Each row is a point on a landscape with many peaks, with its height.
A climber steps from a point to whichever of its 5 nearest points has the largest rise for the distance, and stops where none of them is higher. Distance is the straight distance between rows; heights are no part of it.
k_597 h=682: [-46  12   1   1   5  -8   1  38  18  -2   7 -10   5   0 -14 -52 -10  15
  17  22  32]
k_397 h=294: [  5  -6 -27   2  -8   8   6 -37  33   0  -2  11   6 -14 -34  13   6  -9
 -17   7  19]
k_362 h=402: [ 27  18   3  -5   4   4 -20   0 -15   1  17   7  -1   5  21 -24   9  13
  13  -6 -11]
k_227 h=321: [ 31  19 -15 -23 -22  13   6 -22 -32  24   6 -10 -12  12  37  21  28   5
  -4 -18  -6]
k_48 h=401: [-32  15 -11  -5  16 -20 -29  16  14   1  15  29 -13 -26 -11   0  -5  28
  -2 -11  28]
k_441 h=253: [ 22   4   8   7 -10  36  13 -25 -15   0  22  -5   7  23  -9 -21  27  24
  14  24 -13]
k_311 h=548: [-14   7 -16 -19  10 -18 -26   2  -7  -7  -8  22  -9 -32  -8  39 -11  -9
 -24 -30  -2]
k_844 h=587: [ 28   9   4  -2   3   7 -24   2 -23   1   7  -5  -5  10  32  -6  18   6
  17 -18 -10]
k_777 h=306: [  1  -9 -29  -3   4   6  -1 -22  37 -11 -19   2   3  -9 -23  27   2 -14
 -24   2  11]
k_119 h=342: [ -8   9   3  -3  11  11  -9  11  13 -10   1  10 -14  -5   0 -34   1  18
   9  13  15]
k_239 h=248: [-22 -27  17  14 -35 -32  -5  17  -6  26 -15 -14   8  12  12   1 -45  -7
 -14  -6 -33]
k_998 h=382: [ -2  15   2  14   1  12  -1  11  12 -13  13 -16   3  13  -4 -55   2  26
  18  28  14]
k_603 h=73: [ 18   3 -22 -37 -41  -8  29 -46  -2  16  24 -23 -27  18  -8  28  13 -19
   1   8   5]
k_712 h=310: [  9 -17 -12  16   5   7  27 -24  12  -9  13 -23  -4  23  14  33  25   7
  -1  12  20]
k_610 h=437: [  0 -15  13 -11   2   3   0  21  10  -7 -14 -10  -1   5   3 -16  -5 -27
  14  15 -11]
k_635 h=296: [-37  30  13 -19  23 -22 -32  15  -1  10  -5   6   1 -14 -12 -35  -4  30
  24 -20  28]
k_741 h=319: [ 20  -3  25   8  10   0 -23  -1  -8  -9  -9   8  -7  -8   6 -21  -5 -10
   8 -21 -13]
k_719 h=454: [-15 -11  12 -15   3 -17  10  21   0   9 -32  -5   3  -2   7  17 -26 -31
  -6  -5 -15]
k_390 h=327: [  4  12   5  -8  25 -12 -24 -10  25  -5  -4  22   3 -24 -22 -14 -11   8
 -12 -17   2]
k_25 h=124: [ 12   5 -19 -32 -33   1  18 -47   6  22  10 -23 -16  14 -14  27  10 -28
   3   5  12]
k_330 h=236: [-12  12  26  16  -8   5 -15  44 -47  -2   4   7  15  26   4 -12  10  15
  43  22 -22]
k_454 h=315: [ 25  -1  26  -6   2  -2  34  -5   5  19 -13 -19   3  39  24  -8 -17 -36
  -5  -6 -41]
k_559 h=307: [ -8 -20  -5   8  -8 -19 -15   4  -1  -1 -22  -9  20 -21  -2 -13 -44  -1
 -15 -21 -22]
k_995 h=455: [ 20  11  24   7 -20 -23 -32 -16  -6   3 -10 -12  -5  -1   2 -10   0  -5
 -23 -45 -36]
k_875 h=458: [-26  -1  30  21 -26 -37 -37  16  -8   3 -15   6   8   6 -12 -10 -24 -14
 -12 -26 -26]
k_915 h=350: [-12 -17  18  20  -4  17  31  23 -16 -23   4  -6  -1   5  -5  30  17  21
   2  42   7]
k_773 h=254: [ 16  -6  13  37  -7  29  28 -20  -8 -17  17  -1  17   4 -10   3  24  27
   5  19   7]
k_631 h=392: [ -1  16  21  -4 -14 -27  -9  -5   1   9 -15 -15  -2   9  15  24 -13  -6
 -32 -38 -43]
k_31 h=191: [ 23   8 -14 -25 -12  -3  30 -42   3  29  -4  -8 -10  15  -3  13   4 -32
   1   0 -10]
k_483 h=298: [ 12   5 -21  -6  -5  -2 -19 -23  16   3   8   8 -13  -6   0  20  18  -5
 -16  -7  23]
k_285 h=427: [ 25  10  32   7 -12  -3 -23  10 -24  13  -2 -25 -14  16  41  -3  14  -6
  12 -22 -25]
k_673 h=467: [-18   4  15   3  -3  -7  -8  41   5 -10  -9   8   9  -4  -8 -34 -18 -20
  21  17   8]
k_400 h=150: [ -9   3  18  12   2  11   8 -31  10   4  15  -8  23   2 -13 -38  15  51
  11  15  25]
k_107 h=302: [ 28   3  27  -5  -2  14  11  -6  -9  12  -5 -19 -14  25  38 -17   5 -32
  16  -5 -21]
k_578 h=349: [-20 -33 -32 -16   5 -10  18   8  13  -8 -28   5  18 -17 -16   9 -29 -15
 -23   8  -1]
k_167 h=524: [  9 -14 -34  -3 -15  -4   0 -47   3  25  -1   8  32 -23 -14 -20 -33 -15
 -22 -26  -4]
k_564 h=571: [-24 -19  -1  -7   0  -3   4  23   3  -3 -25   7  -2  -6 -16   4 -13 -26
   9   6   0]
k_813 h=243: [ 26  -5   6 -13  -6  17  35 -13   5  15 -13 -23  -4  35   8  -8   4 -32
  12  19 -10]
k_247 h=260: [  5  -7   6   4   3  17  -6  -6  25  -4   0   2   7   9 -19 -53   2  -6
   1  15  17]
k_912 h=348: [  3   5  21  11   9  21   7  24  -5 -26   6   0   9  23  -6 -19  16  38
  22  29 -15]
k_737 h=566: [-26   6  14  -4   3  -5 -10  26  10  -4  -2  13  -1  -2 -31 -35 -13  -4
  15   3  16]
k_416 h=457: [-36   3  -2   9   3   0  -5  23   6  -8  14   8  -7 -15  -5 -20  -4  18
  13  25  21]
k_633 h=322: [  2  -1 -24   4  10   1  -9 -35  44  -6  14  18  -5 -25 -18  13  10   4
 -23 -11  34]
k_665 h=134: [ 26 -14  -4 -25 -19   5   2 -29   2  17   0  -6  15   0 -26 -24   0 -23
  -1 -13 -14]
k_170 h=285: [  4 -29 -22  -2  -7   0  13 -14   7  12 -26 -14  23 -10   9 -38 -38 -21
 -17  -8 -11]
k_662 h=363: [-19  11  25  -3   2 -25  21  16 -14  18  -3   2 -29   6  22  34 -16 -30
 -14 -16 -29]
k_600 h=426: [-38  23  13  15   3 -13 -36  35  -6  19  -9  35   6   5 -12 -26  -8  -8
  21  -4  27]
k_687 h=133: [ 16  -2  -7 -26 -24  10   9 -46  -4  20  15  -9 -11  13  -4   9  24 -29
   7   6  -3]
k_325 h=424: [ 15  -6  14  -3  -1  20 -12  17 -25  -7   9  -5  -2  20  21  -5   7  19
  22   8 -18]
k_16 h=361: [ 26  32 -24 -15  -5   8  20 -13  -7  19  17 -13 -20  20  34  47  12  -2
 -13  -7   3]
k_567 h=531: [ -8   8  10   3  -6 -31 -29   3  -2  -4 -19   9  -3 -16  -6   3 -16  -9
 -24 -46 -31]
k_718 h=250: [ 22   4 -25 -22  -1  -7   8 -50  11  16 -13   3  -2  -1 -12  31   1 -25
 -12 -21   1]
k_682 h=442: [-29  20  12 -14  21 -11 -19  14  20 -10  -5 -19   3  -2 -19 -56  -2  30
  18   2  40]
k_91 h=180: [ 20   5 -19 -10  -7  16  -3 -14 -12   4  20  -8 -11   6  15  37  24  25
  -8  -9   8]
k_447 h=284: [-17  -5  28   1  -7 -20 -23  30 -25  11   2  -5 -17  10  26  -1   0 -15
  17  -5 -13]
k_50 h=238: [  7   2  27  28   0  40  28   0  -7 -27  18 -12  25  14 -13 -28  24  14
  21  43  -4]
k_960 h=383: [ -1 -16 -38 -15  10  -9   4 -12  13   5 -21   7  18 -22 -10   7 -21 -17
 -28 -16  -7]
k_14 h=440: [ 34  26  13  -5 -11  -7  14 -23 -14  28   7 -20 -19  15  36  20   7 -27
  -3 -30 -19]
k_451 h=425: [  5   9  26   7  -4  19  13  19 -25 -20  15   6 -22  15 -13  57  35  41
  -4  11  -8]
k_667 h=508: [ -7 -12 -10 -19   9 -12  -4   6   3  -3  -8  18   1 -25 -10  26  -9 -10
 -16 -16   5]
k_956 h=251: [ 23 -10   6  -5  -8  31  10   8  10  -1  -4 -27   2  24   5 -40   4 -21
  18  33   0]
k_690 h=543: [-36   2 -10  25   6   2 -11  37 -12   8  11  15  12   9 -13 -17  -1  10
  21  26  23]
k_540 h=280: [ 17   8  29  19   2  34  15 -11  -6 -15   6   0  15  16 -21 -25  31  31
  23  31  -8]
k_363 h=262: [ 24   4 -19 -22  -8   9  10 -32  -6  23   9 -15 -19  13  12  22  28 -13
 -15  -9  10]
k_21 h=532: [ 23  29 -13 -20  -3  -6  14 -19  -2  22 -16  -9 -17  14  20  42   5 -27
 -19 -29 -12]
k_523 h=391: [-22   0  11   6   4 -16 -20  33 -16   3  -2  19  -3  -4  -4  -2 -14 -14
  16   6   8]
k_45 h=375: [ 30   5   9 -10  -5  18 -16 -26 -21  23  11 -11  -9  11  22 -14  17  -7
   8 -12  -3]
k_268 h=297: [  7  -3   4   9   2  23   1   4   8 -11  10 -13   7  16   6 -39  10  11
  10  33   6]
k_312 h=283: [ -3 -12  32   0 -18 -23   4  11  -3   5 -27 -31   7  23  12  -6 -30 -14
  -2 -10 -42]
k_199 h=429: [  3 -10 -29 -21  17 -13  11   0  19   0 -18  -6   9 -15   3  22 -16 -17
 -14 -16  -7]
k_23 h=221: [ -6   9  13   4  -4   8 -21  38 -19  -4  23   0  -1   8  18 -39  -5  10
  32   9  -6]
k_821 h=384: [ -2  -4  -9   7   5   7   5 -24  43 -13  -1  13   8 -24 -20   7  -1  -1
 -20  10  28]
k_917 h=390: [ 23  24  19  -7 -14   8 -19 -28 -20  18  -1 -16 -24   7  35  -2   9 -20
 -11 -37 -16]
k_972 h=220: [ 20  -6  -3  -6   7  20   9   4 -12  -2  13 -16  -3  17  13  22  24  30
   2  17  -8]
k_233 h=341: [  2  -7  -1 -13  10  -1   3  -4   3  -6 -23 -14  15  -6   5  -4 -22 -28
  -5 -21 -25]
k_913 h=336: [-21  22   6  -5  11 -23 -35  24 -11   5  13  11   1 -10   8 -28  -7  24
  30 -21   6]
k_786 h=263: [ 22  20 -11 -30 -22  -3  15 -40 -13  35   8  -7  -6  18   6   5  10 -26
   1 -20 -10]
k_89 h=478: [  9  -9 -18 -19  15  -2  22   3  13   1 -16   0 -12   7  -3  28 -13 -24
 -15 -12 -12]
k_425 h=433: [  9  13   8 -14   3  -3  -3   7 -16  10   4  -9 -26   7  34  14   8 -10
   8 -19 -22]
k_380 h=291: [ 18  -7  -9  -7  -2   1  -6 -28  17  16  -2  11  28 -16 -21 -46 -18  -7
  -6 -22  -9]
k_366 h=379: [ 13  -3   7 -12   5   0  10 -20   3  16 -21  -7  -1   8   2  11  -3 -33
 -17 -23 -26]
k_830 h=501: [-25   0  -3  17  10  -7  -2   1  12  -6  30  18  -9 -30  -4  16  10  52
  -9   8  27]
k_254 h=398: [-31   8   8  28  -3 -12 -35  41 -28  12   5  22  13  17  11  -7 -11 -10
  35   3  27]
k_820 h=215: [ -9  11  -2  -1  23   5   1 -25  43  -9  -3   5   7 -17 -27 -24  11  16
 -12   3  39]
k_88 h=273: [ 16 -15  28  -9  -7   3   8   6   1  -8 -28 -22  23   8   4 -22 -18 -35
  -2  -4 -26]
k_418 h=521: [-31   5   2  16   7   3   6  19  12 -22  25  -7   0 -10  -8 -40  -2  23
  22  29  30]
k_585 h=381: [  0  10 -18  -9  -2  -5 -18   0  -3 -13   9   9 -21 -21  20  20  10  15
 -16 -25   3]
k_490 h=333: [-17   2  42   6 -18 -22 -27  32 -21   8  -5   6   7  25   1 -13 -20 -27
  21  -7  -8]
k_431 h=337: [ -3   2  23  -2  -7  -6 -22  14  -9  -5  -1  -6   0   4  10 -18  -5 -26
  11   1 -16]
k_803 h=399: [ -6  -3  10  22  -1  21  14  26 -29 -30  18  -2   1   4 -14  19  16  36
  12  34  -8]
k_428 h=303: [ -8  -7  -2   1   5   7  -2  17  14 -10 -19   0  10 -22 -18 -31 -31 -13
  -4   2   0]
k_604 h=332: [ 23  30  16   0   2  10 -24   1 -40  -4  17   6  -2   0  19 -24  10  38
  15 -20 -26]
k_891 h=498: [-49 -17  -2  39   2   0  15  27 -13  -3   8   5   8 -18  -6  10   8  10
   8  42  32]
k_146 h=491: [-16  -7   2  -2  -8  -3  -3  41 -47   2   4  17 -14   0  13  30   8  20
  13  12   1]
k_361 h=162: [ 14  33  -8  -5 -23  19  13   2 -29 -12  -2   0 -14   7  11  55  26  30
 -18 -11 -14]
k_506 h=277: [ -3 -18  16  -5  -2 -21   1   9   4  -2 -25 -17  21   2   7 -13 -37 -17
  -7  -9 -29]
k_446 h=413: [ 15   2  -5 -23   2   0  -3  -2   3   1  -4   0 -22   0  21  24  10 -13
  -9 -14   1]
k_739 h=560: [ 24   7   8 -15   6  -6  24   1  -2  13  -7  -3 -12  18  30  17  -6 -23
  -2 -19 -17]
k_297 h=218: [ 12 -16  -9   6  -7  10  41 -18  15   6   3 -31 -11  28   7  24  18 -21
  -5  25  12]
k_753 h=281: [-21 -25  -5  -1  -1 -32  -4  12  -7   3 -21  -8  15 -26   9   3 -37 -16
 -16 -12 -13]
k_528 h=575: [  0  16   6 -13  -2 -18 -18  -5  -5  -5 -11  11 -12 -21   9  32  -5 -14
 -25 -41 -14]
k_258 h=507: [-19  -4  -1  -6   8 -21 -12  15 -13   4 -11  21 -15 -21 -10  22 -12 -28
  -5 -13   1]
k_832 h=161: [ 17 -14   2  23 -10  22  33 -45 -14  -9  30  -8  10   5   0  23  20  22
   2  19  17]
k_990 h=316: [ -6 -18 -10   2   2  -1  14   3  33 -20 -23  -7  18 -25 -36  -9 -17 -10
 -24  15   5]
k_772 h=239: [ 14 -12  -5  -7   2  22  28  -4  17  -2 -21 -10   3  18   3   0  -9 -33
  -1   9 -13]
k_708 h=344: [  4 -17   4  24  -2  21  25  -5  -6 -19   9 -13   2  12  15   4  19  15
   2  33   7]
k_606 h=345: [ -4 -12  12  11  -4  22  19  22 -18 -22   7 -24   6  20   9   6   7  17
  15  46 -10]
k_277 h=346: [  1 -10 -30  -7  17  -7  -8  -8  35  -5 -13  19   5 -21 -24  12 -19  -3
 -26 -19   8]
k_751 h=550: [-29  11   1   5  22  -6   8   9  38 -21  -6 -11   2 -13 -42 -42  -9   6
  -2  17  40]
k_372 h=328: [ -6  -9   5  21   1   7  12   6   5 -31  21   1   0 -13  -2   8  14  35
   4  29  12]
k_68 h=460: [ 18  28   2 -15   0  -1 -11 -13 -11  12 -13 -11 -17   1  29  30  13 -12
 -15 -34  -5]
k_464 h=435: [-42  24   7  10   2  -9 -12  44 -11  12  12  25  21  16  -4 -39 -10  -3
  23   5  34]
k_320 h=404: [-25   9  -5  12  12 -16 -42  19 -15  17   2  35 -10 -27 -16  10  -9  -6
   4 -15  21]
k_816 h=196: [ 25  16 -28 -19 -20  -4  13 -45  12  22   1 -11 -14  16 -11  43   8 -20
 -20  -7  10]
k_522 h=175: [  2   8   2 -13  15  -4   1 -16  34   9  -7   5  15  -3 -31 -56 -12   8
  -5   0  16]
k_669 h=628: [ -7  11  10  -4  -5   6 -14  34 -37   1   6  13 -12   2 -10   7   6  36
  26   5 -12]
k_472 h=339: [ 20  -3   5   2  -4  31   9   1 -14  -2  14 -18   7  20  15 -22  13  22
  18  21 -13]
k_105 h=246: [-25   3  -7   3   3 -42  -5  10  -9  16 -19  -3   5 -28   3  44 -25 -13
 -34 -36 -29]
k_165 h=367: [ -5   4  -2  12   3   5   2  20  -4 -13  15   3  -8   4  -2 -17   8  28
  18  25   3]
k_903 h=418: [ -6   2  19   7  -6  16  -1  38 -28 -13   3  -3   0  17 -19  11  25  24
  31  32 -21]
k_63 h=184: [ 26  10  -4  -4  -2  16  22 -15 -15  -6   5  -6  -5  21  14  49  22  40
 -11   5  -8]
k_752 h=309: [  5  10   3  -5  22   8 -16 -11  17   7   8  -6   2   3  -3 -51   9  27
  15  17  17]
k_90 h=331: [ 10  -6 -10  10   4 -17 -21 -26  11   9 -13   7  35 -25  -7  -9 -29  -5
 -30 -41 -27]
k_51 h=387: [ 23   5 -10 -20  16  -4  43   3  19   8   3  -2 -23  32  20  29  -3 -33
  -1   9 -10]
k_384 h=480: [-17  -9   1  12  16   6  17  -6  45 -23   3   5   4 -17  -8  -5  -5  -7
 -14  15  23]
k_405 h=683: [-28   5  -1   8  12  -5 -19  35  -7  10  19  28  -2   0 -12  -3   6  36
  14   7  16]
k_115 h=338: [  5  11   2 -18  14  -5 -23  -2  19  -1  -8  17  -9 -13   1 -23  -3   3
  -5 -16  -5]
k_780 h=330: [  4  26  14   3  10  -4 -23   7 -18  -8  13  17   3   0  -1 -30   7  52
  25  -2 -15]
k_435 h=453: [-35  10  19   3   5 -20 -16  31   2  -7 -11  24  20  -6 -15 -47 -21 -14
  16 -10   7]
k_335 h=240: [  7 -24 -15   2   9   7  29 -18  30 -11 -11 -18 -15   5   2  22   9 -18
  -9  30   8]
k_202 h=212: [ 13  -5  -7   8  10  14  51 -11  18  -1   9 -25 -22  27  32  26  12   1
   0  29   6]
k_392 h=160: [  2  10  -5  16  -2   7   8 -33  25  19  19  -2   7 -10 -15 -36   9  12
  -1  13  34]
k_997 h=385: [-36  -1  11  21   5 -28 -18  33 -21   4 -14  24  21  -9 -26 -24 -30 -20
   2  -8   9]
k_257 h=359: [  2  -3   0 -11   8   9  -6   3  24 -19  -6   6  -6 -10 -12 -30  -9 -11
  10   8   9]
k_630 h=351: [  3 -15  -1  13  -6 -20 -23  -5  17   3 -23  -4  27 -22   3 -36 -31  -7
 -20 -37 -19]
k_53 h=476: [-38  17 -12  24  14 -10 -35  38 -15  15   7  31   8   7  -2 -19  -2   5
  16  -1  38]
k_351 h=372: [ 22  11  30  -1 -11  -4   9 -12  -1  19  -9 -24 -14  27  29   7  -2 -26
  -7 -19 -50]
k_382 h=473: [-19 -19   4  -5   2 -20   1  31 -12  15 -23  15  -9   1  -1  26 -12 -26
   6   8   9]
k_532 h=131: [ 17  -6 -13  -6 -14   5  16 -44  21  13   9 -15  -9  10  -6  37  16 -18
  -8  11  24]
k_55 h=268: [ 15 -14   2  -7  -2  19  -1   1   1  -2   8  -2  -9  13  12 -14  12   2
  13  19  -3]
k_530 h=252: [ 10   9   2  24  -5  16  16 -31  -9 -17  23  11  14 -11  -8  22  15  41
  -2   8  15]
k_8 h=370: [ -2   6   0  -8  13  -2 -21   4  19  -5  -5  24   8 -25 -14 -15 -17  -4
  -1 -15   3]
k_213 h=430: [ -8   1 -21  -1  14   0 -11  -3   8 -13  24  16  -8 -29   4  31  12  38
 -14  -6  22]
k_770 h=325: [-15 -37 -26  -3  -5  -5  12  19  10  -5 -22  -9  21 -23  -4 -26 -35 -23
  -6  -4   1]
k_456 h=272: [ 13  -1 -12  12 -11   6   1 -39  14   2  20   0  11  -7  -7  11  20   9
  -6   5  33]
k_516 h=431: [-47  -1   2  32   5   1   8  37  14 -16   2   9   1 -18 -20 -13  -7  -6
   8  33  45]
k_615 h=380: [-13 -22   0   2   3  -1   3  23  17 -18  -3  -9 -16  -7  -5  -4  -1  -3
   0  22  14]
k_133 h=264: [-36 -30 -17   0   2 -30  16   9  -3  20 -21   8   8 -22   4  24 -28 -20
 -25  -5  -9]
k_941 h=612: [-49  -2  -6  31   5 -20   7  22  -2   3  20  33  -2 -30 -24   1  -3  36
  -6  19  40]
k_152 h=265: [-16   0  28   8 -11  -9 -27  39 -37  -1  10 -11   2  15  30 -11  -4 -11
  36   4 -20]
k_911 h=335: [  3 -10 -47 -20  -7  -9   7 -48   7  18 -12   8  21 -21 -20  19 -14  -8
 -29 -13   6]
k_537 h=231: [ 11  -6 -19  -4   6   2  -6 -20  33   6 -14  14  11 -12 -33 -23  -5  -9
  -6  -8   1]
k_855 h=276: [ 11 -14   4  19   1  22  30  -3 -12 -21  15 -17  12  16   5  38  22  19
   8  22  -6]
k_125 h=256: [-29 -19  10   8 -11 -31 -14  19 -18  15 -25   6   4  -2   2  29 -21 -20
 -16 -22 -27]
k_376 h=317: [  9 -20 -26  -5   9  -3  48 -16  34  -6 -15 -12  -1  26  -6  25 -11 -25
 -11  11  -6]
k_256 h=353: [  6   3  38   0 -11 -14 -15   8  -6   0  -9 -21  -8  11  25  -3  -1 -18
   6 -25 -30]
k_194 h=279: [ 25   8 -27 -13  -3   0  45 -20  19  14  -4  -7   0  22  -1  27  -6 -34
  -8   0 -13]
k_369 h=255: [ 31  -6   1   1  -9  29   4 -12 -18  20   5 -13   2  14  19 -20  19  -5
  20   6 -12]
k_514 h=347: [ -6 -11 -15   1  11 -15 -13  -8   9  -7 -14   6   9 -41 -11   5 -25  -7
 -26 -37 -15]
k_991 h=270: [  1   1   3  -3   5  -1   7  19  16 -21  -8  -9  20 -10 -21 -53 -25 -13
   2   8  -4]
k_210 h=474: [-24 -18  -7  -8   0  -9 -11  18   4 -10 -11  20  -9 -26 -10  23   1 -21
  -9  11  21]
k_332 h=9: [ 12  -6 -10  -4 -13  18  -1 -36  10  12  13   0   3   9  -5 -22  13 -13
  11  10   6]
k_304 h=323: [ 21   7 -24 -12   8  -5  -9 -29  11   7 -10  13   9 -19 -15   3  -9 -16
 -26 -24 -12]
k_616 h=449: [-11  16  23   3   4 -32 -21   8   2   1 -18  15  15 -20 -13 -27 -28   3
  -1 -31 -16]
k_962 h=368: [  7  15   5  25  16   1   6  -6   1 -24  22  19   8  -6  -7  -1  15  55
   3   8  13]
k_377 h=129: [ 11  -7 -14  10 -20  12  14 -46 -10   3  33 -20   5  -2  -3  44  18  10
   9   8  27]
k_720 h=485: [  8  -3  13   0   3  12  -8  21 -27 -16   8  13 -12   6 -11  31  26  32
   6  15 -21]
k_533 h=259: [ 17 -26 -10   1  -2  10  10   6   6 -10 -21  -9  22   3 -12 -34 -23 -28
  -3   6 -10]
k_923 h=374: [-16  -4  -4  23  13  -1   9 -23  39 -23  19  17  11 -36  -3   0  -7  20
  -1   3  37]
k_951 h=551: [ 11   9   7 -14  12   5 -14  -5   7   0   7   8  -2  -3   2 -39   7   4
  12   7   2]
k_499 h=275: [-31 -19   5  11  -9 -36 -16  19 -12  21 -23  -9  27 -13   4  -4 -38 -16
 -20  -5 -17]
k_971 h=496: [-13   4  -8  12 -12 -31 -39 -11  -2   4 -16 -10   0 -18   7  -6 -18  14
 -40 -46 -36]
k_674 h=406: [-24  -2 -19  24   9 -12 -28  39 -29  13  -5  29   5  -3   1  22   6   8
   4  15  36]
k_706 h=407: [ -7 -10  -9   1   8   0  -1   9   7 -15  15  12  -9 -23   1  10   9  22
 -11  12   8]
k_196 h=266: [ 25   9  -9  -4   2  -1 -21 -20   7   5  -1  19  -2 -11  -4   9   5 -10
 -11 -30  -4]
k_181 h=403: [ 23  38   6  -6  -1   3  15  -8 -23  11   5 -12 -28  19  53  29   7  -8
 -22 -24 -14]
k_242 h=487: [  0 -20  -9  18   4  15  13 -12   3 -18  12  -3   4  -5   4  19  13   9
  -9  12  29]
k_303 h=456: [-20  -9  -6  -3   6  -2   1  18  26 -26  -1   0  -5  -3 -27 -29 -13 -12
  -1  23  23]
k_736 h=190: [ 16  -8 -17  -1 -14  17  22 -31 -12  17  21 -23 -13  17  17  41  25  20
  -4  10   2]
k_184 h=138: [ 15  -5  -1 -34 -27  -4  13 -50  -8  24  -1 -14   6  10 -11 -14   3 -32
  14 -15 -26]
k_557 h=320: [ -2 -12   3  -5   0  20  11  16  -4  -8  -3 -21  -9  15  13   5   7   4
  10  31  -2]
k_541 h=447: [ 10  17  12   1   3  -3 -32   1 -21   2   6  -1 -15 -12  30   5   7   3
  11 -28  -4]
k_709 h=490: [-32   1   6  16  -2   1   4  38 -37  -1   7  13  -1  16  -7   9   8  25
  17  26  -3]
k_825 h=432: [-24  12   0 -15  14 -10 -16  15  25  -9  -3  16 -10  -7  -9 -36  -5  16
  10   0  25]
k_294 h=369: [ -2 -11 -10   4  10   6   1  -6  24 -16 -13  16  -6 -20 -10   5  -1 -12
 -18   0   7]
k_800 h=448: [ -7   0  -2  -5   6 -13 -24  14   7 -12   8  21 -13 -24 -11  13  -1   7
  -2 -11   7]
k_317 h=299: [ -3  -2  -5  -4   7   4  40  26  -9  -2  14 -12 -20  24  29  30  13  12
   1  16 -13]
k_333 h=434: [-27   2 -10  32   6  -9 -26  33 -13  10 -10  33   7   0  -5   4  -6 -20
  14   3  35]
k_240 h=343: [ 26   3  15   4 -11  -6 -24 -24  -7  16  -9   1   1   0   3 -19   5 -16
  -3 -27 -22]
k_714 h=257: [ 12 -23   3  -9  -4   8  32 -13  -1  13 -29 -24  30  20  13 -17 -18 -28
  -5   2 -24]
k_337 h=373: [ 10   7  -5 -18   2  11   5   8 -39   3  10  -6 -16   9  35  29  10  15
   5  -7 -13]
k_945 h=371: [ 26  10  -9 -12  -8   4  -9 -27 -13  22  -1  -3  -7   4  14  11  20 -23
  -8 -24  -5]
k_246 h=436: [-11  15   1  -4   4 -12 -33  11 -12  -7   7  15 -16 -21   6   1   4   8
   5 -25  -5]
k_197 h=305: [  5 -16   1   7  -3  17   3   4  19 -18  -2 -12  -7  10  12 -26   5  -8
   2  30   8]
k_477 h=400: [-17  -2  -2   1  -5   3 -12  24 -15  -8  15  -3 -12   0  -4  -5   7  14
  13  21   6]
k_534 h=340: [  4  -9  19  -4   1  -1  -4  38 -24   7   4 -16 -16  15  32   6   6  -8
  24  11 -12]
k_323 h=206: [ 26 -10  -3  -6 -11  17  15 -19   5  10 -21  -4  17   7 -14 -35 -16 -23
  -1  -1 -10]
k_778 h=364: [ 19  16  13  14   2  22   1 -11  -9 -32  22  16  -6   4 -16  30  34  41
   1  -5  -9]
k_266 h=292: [ -1  -3 -13  14  15   4   0 -23  39  -1  21   9  -5 -16  -5 -12  13  15
 -10  10  33]
k_42 h=388: [  6 -21 -31 -16   9 -11  30  -8  22   0 -20  -5   6   5  -3  25 -23 -17
 -12  -4  -2]
k_12 h=195: [ 13  -8 -15  -6   0  16   6 -15  19  -7  -5 -11  -6   9  15  12  22  -8
   2  17   9]
k_385 h=100: [ 16  -1 -13 -10 -14  14  -5 -47  11  18   3  12   3   2 -33 -14   6 -17
  -2  -6   3]
k_319 h=334: [ 25  17  16   5   2  28 -14  -1 -13 -19  13   7  -2  10 -26  -5  16  48
   6   2 -14]
k_139 h=269: [ -7 -16   5  19   5  11  34  14  -1 -44   8  -6  17 -20   8  20   6  16
   6  34  24]
k_466 h=409: [ 12   1   0   8  -2  12  -5   5 -13 -21  20  17 -14 -13  -2  31  21  48
  -1   1   1]
k_527 h=286: [ 29   8  -2  -4  -9  -8 -17 -28   4   8 -21  -7   4   1   5   2   3 -16
  -6 -34 -10]
k_980 h=416: [-24  -9   4  37   4   4  11  22 -18 -23   2   9   3  -9 -19  34   8  28
  12  33  12]
k_157 h=394: [-12 -14  -4  -4  -3  -5   3  26  -7   3   9  -4 -14   3  12  31   3   4
   3  18   3]
k_448 h=290: [ -7   2  24   1  -6  19  -1  49 -26 -18  18 -13  14  28  -5 -33   2  22
  37  30 -19]
k_2 h=249: [-19   2   4  18  22   5  10 -22  22  -5  17  -6  15 -17  -9 -33   8  42
   3  10  45]
k_348 h=166: [ 15 -12 -18 -17 -12   4  25 -41   4  20 -10 -14   7  22 -15   6   2 -34
  -4   4 -16]
k_310 h=624: [  7  38 -15 -23   2  -6  -2 -15   0   5 -10   6 -14   0  13  53  -1 -24
 -28 -47   0]
k_137 h=318: [ -6  13  -3   1  22  -6 -18   0  17   6  16  15  -8 -17   1 -22   3  41
   3   7  26]
k_636 h=208: [ 20 -11  -5  -2   3  20  -3 -12  -7  -1  12  -9   0  15  14   0  26  11
   2   3  -3]
k_283 h=529: [-13  10  -2  -7   6 -12 -22  16 -22  -5  21  28   1 -18  -3   8   6  46
   3 -10   3]
k_880 h=271: [ 25   8 -14 -11  -3  11  35 -28   7  20   6 -13 -21  34  14  29  10 -24
   5   8   0]
k_707 h=386: [-30 -23   5  14   3   2  13  27  32 -24 -17   1  -7 -19 -10  12  -8 -22
 -14  22  21]
k_696 h=366: [  5  -9  -2 -10   7 -16  21  -1  -2   7 -20  -4  13  -3   7  21 -21 -11
 -21 -25 -25]
k_659 h=463: [  6  21  18 -10   6   9 -18  23 -34 -18  16  18  -1   6 -10  -3  13  49
  29  -6 -31]

Call two points neighbours if one is among the 5 nearest of the other. Go from one point of each pair to the other, from neighbour to neighbour, staying as high as possible. Name the lowest point that can't be avoided.
k_737 / k_405 | k_416
k_564 / k_844 | k_246
k_384 / k_737 | k_707
k_242 / k_597 | k_706
k_89 / k_310 | k_199
k_597 / k_564 | k_616
k_167 / k_597 | k_960
k_951 / k_564 | k_362
k_310 / k_739 | k_21

For each start below, name every point that the climber comes to, in order.
k_428 | k_8, k_800, k_667, k_311, k_528, k_310
k_960 | k_199, k_667, k_311, k_528, k_310
k_332 | k_55, k_472, k_325, k_844
k_915 | k_980, k_891, k_941, k_405
k_559 | k_630, k_616, k_567, k_528, k_310
